Each row is a point on a tangle of strands that fork, close into loops and nearly touch. The rows are in no order.
Points whose rows are less than 37.3 apart are linked; no others are. Some points are linked to none.
<227>: [ 12  -3 -35   6  11   0  -6   3  26  34  36]
<610>: [ 40 -30  32  -9   5  21   1  16 -35  35 -13]
<473>: [ 22 -11   7  -9  21  13 -27  12  11  26   7]
<627>: [ -1  -3  -6 -17   0  26  22 -14 -44 -34 -24]
<6>: [10  3 -3  2  9 -9 17  8 14 32 33]
<387>: [-10  -8   2 -26  14  23 -10 -32 -22 -31 -22]
<296>: [ -9  -6  42   4  -7  -7  12  34 -15 -23 -16]
<302>: [-17  -6   3 -35 -29  -3   7 -52 -20 -20  -4]
<549>: [  6  -6   9  12   1  18  25   5 -26 -28 -36]
<553>: [ 32  -6 -13  -5   7  22 -17  26 -14  30   2]
<641>: [ 52  19 -12  37  10  31 -14  14 -19  33  16]
<511>: [ -8 -17 -30   5   7 -18 -15  11  30  11  11]
<196>: [ 46   0 -12   3   8  28 -10  14 -29  43  16]
<251>: [ -8  33  -1  18  16 -24   6  20  47   8  29]
<181>: [-19 -10 -19 -32 -51  -7  -5 -49  -6 -23 -21]
<126>: [-25  13 -13  17 -17 -12  18 -30   5 -32  -9]
<129>: [-34 -16  10  12   4 -44 -12 -17  43  -2  20]
<109>: [29 26 11  7 19 18 -9 25  4 23 12]
<244>: [-33  13 -17   9   4  -7  -9 -46  22 -26  -8]
<213>: [-32  -6 -35 -22 -19   1 -27 -50   5 -25 -11]
<636>: [-31  11 -18 -31 -44  -7 -13 -41   3 -29 -19]
<22>: [-27 -10  -6  18  -6 -29  -6   5  25 -16  -3]
<384>: [-33 -14   7  24   2 -36  -9 -35  43 -10   5]
<125>: [ 2 25 43 -3 13 -8 22 35 -2  8 12]
<543>: [ 13  17  15  -4  -1   4  23  50 -27  12   1]
<113>: [ -4   0  -1 -31 -10  22   5 -17 -42 -40 -27]
<376>: [ 23 -12  -5  -5  12  18 -22  27  -2  24  -5]
<358>: [ -3  -4  34  11 -14   1  22  30 -26 -33 -26]
<608>: [  8  29  26  -2   8   1  20  50 -14   8   2]
<294>: [  5 -14  26   4 -18   1  31  40 -37 -10 -19]
<477>: [ 31 -32  32  -5  -3  14  18  21 -37  25 -16]
<456>: [-31  -3   3   6   7 -36 -12   9  36  -7  14]
<668>: [  0  34  -7  23   5 -20  18  28  39  10  25]
<298>: [16  2 13 -2 18 -1  5  5 13 34 30]
<62>: [  4  -4  -1   3   9  25  23  -7 -30 -29 -33]
<33>: [-34  24 -16 -20 -27  -5  -4 -40   2 -32  -9]
<483>: [ 48  22  -2  49   7  26 -23  18  -8  25  16]
<606>: [ -7  -6   3 -33  -2  21 -12 -28 -30 -38 -27]
<381>: [ 53  12 -10  21   9  31  -6   8 -30  41  19]
<32>: [  6  -7  21  -6 -10   2  25  47 -35   5  -9]
<406>: [ 14 -22  10  13  -2  13  25  17 -26 -10 -33]
<519>: [-29  -3  -7  24  12 -19 -10 -42  38 -19 -10]
<78>: [ 26 -33   9   6  -4  15  19  17 -27  13 -26]
<428>: [ 48 -24  14 -10   6  24  -8  11 -35  44   0]
<90>: [-22 -23 -36 -22 -18   3 -15 -58  -9 -18  -8]
<48>: [  3   4 -38   5  19  -4 -25   7  46  23  29]
<215>: [  4  20 -15  14   3 -15  22  20  23  22  30]
<338>: [-25  -3  -7  26 -16 -22  11 -10  13 -27 -11]
<61>: [ -8  25   0  15  22 -24  -2   6  56  14  35]
<153>: [-15   5  -9   2  22 -25 -18   5  50  13  28]
<337>: [-10  -6 -18   1  23 -19 -30  -2  55  16  28]
<266>: [-15 -22 -25 -27 -42  -2 -12 -58  -5 -21 -22]
<281>: [ -7   1  38  -7   2  -7   8  42 -13  -9  -6]
<441>: [-29  20 -17  -8 -24  -6  12 -38  -3 -33  -5]
<397>: [-39   8 -27 -12   0  -2 -25 -53  14 -26  -6]
<292>: [ -6   5  43  -9   8 -11  14  32  -7   3   7]
<605>: [ 21  -2  12  -6  22   9 -15   5  13  33  22]

A fork is a point with three links, a tip a point with one. Leave the first point through the second and follow the links. Name the first fork or tip that comes.
<668>; <251> -> <227>
<78>; <406> -> <387>
<196>; <381> -> <483>
<549>; <406> -> <428>

Name the points in between on the shortest way along the links from the first point to the second, in order.
<22>; <519> -> <456> <129> <384>
<483>; <605> -> <641> <381> <196> <553> <376> <473>
<78>; <387> -> <406> <549> <62> <627> <113> <606>
<251>; <6> -> <668> <215>
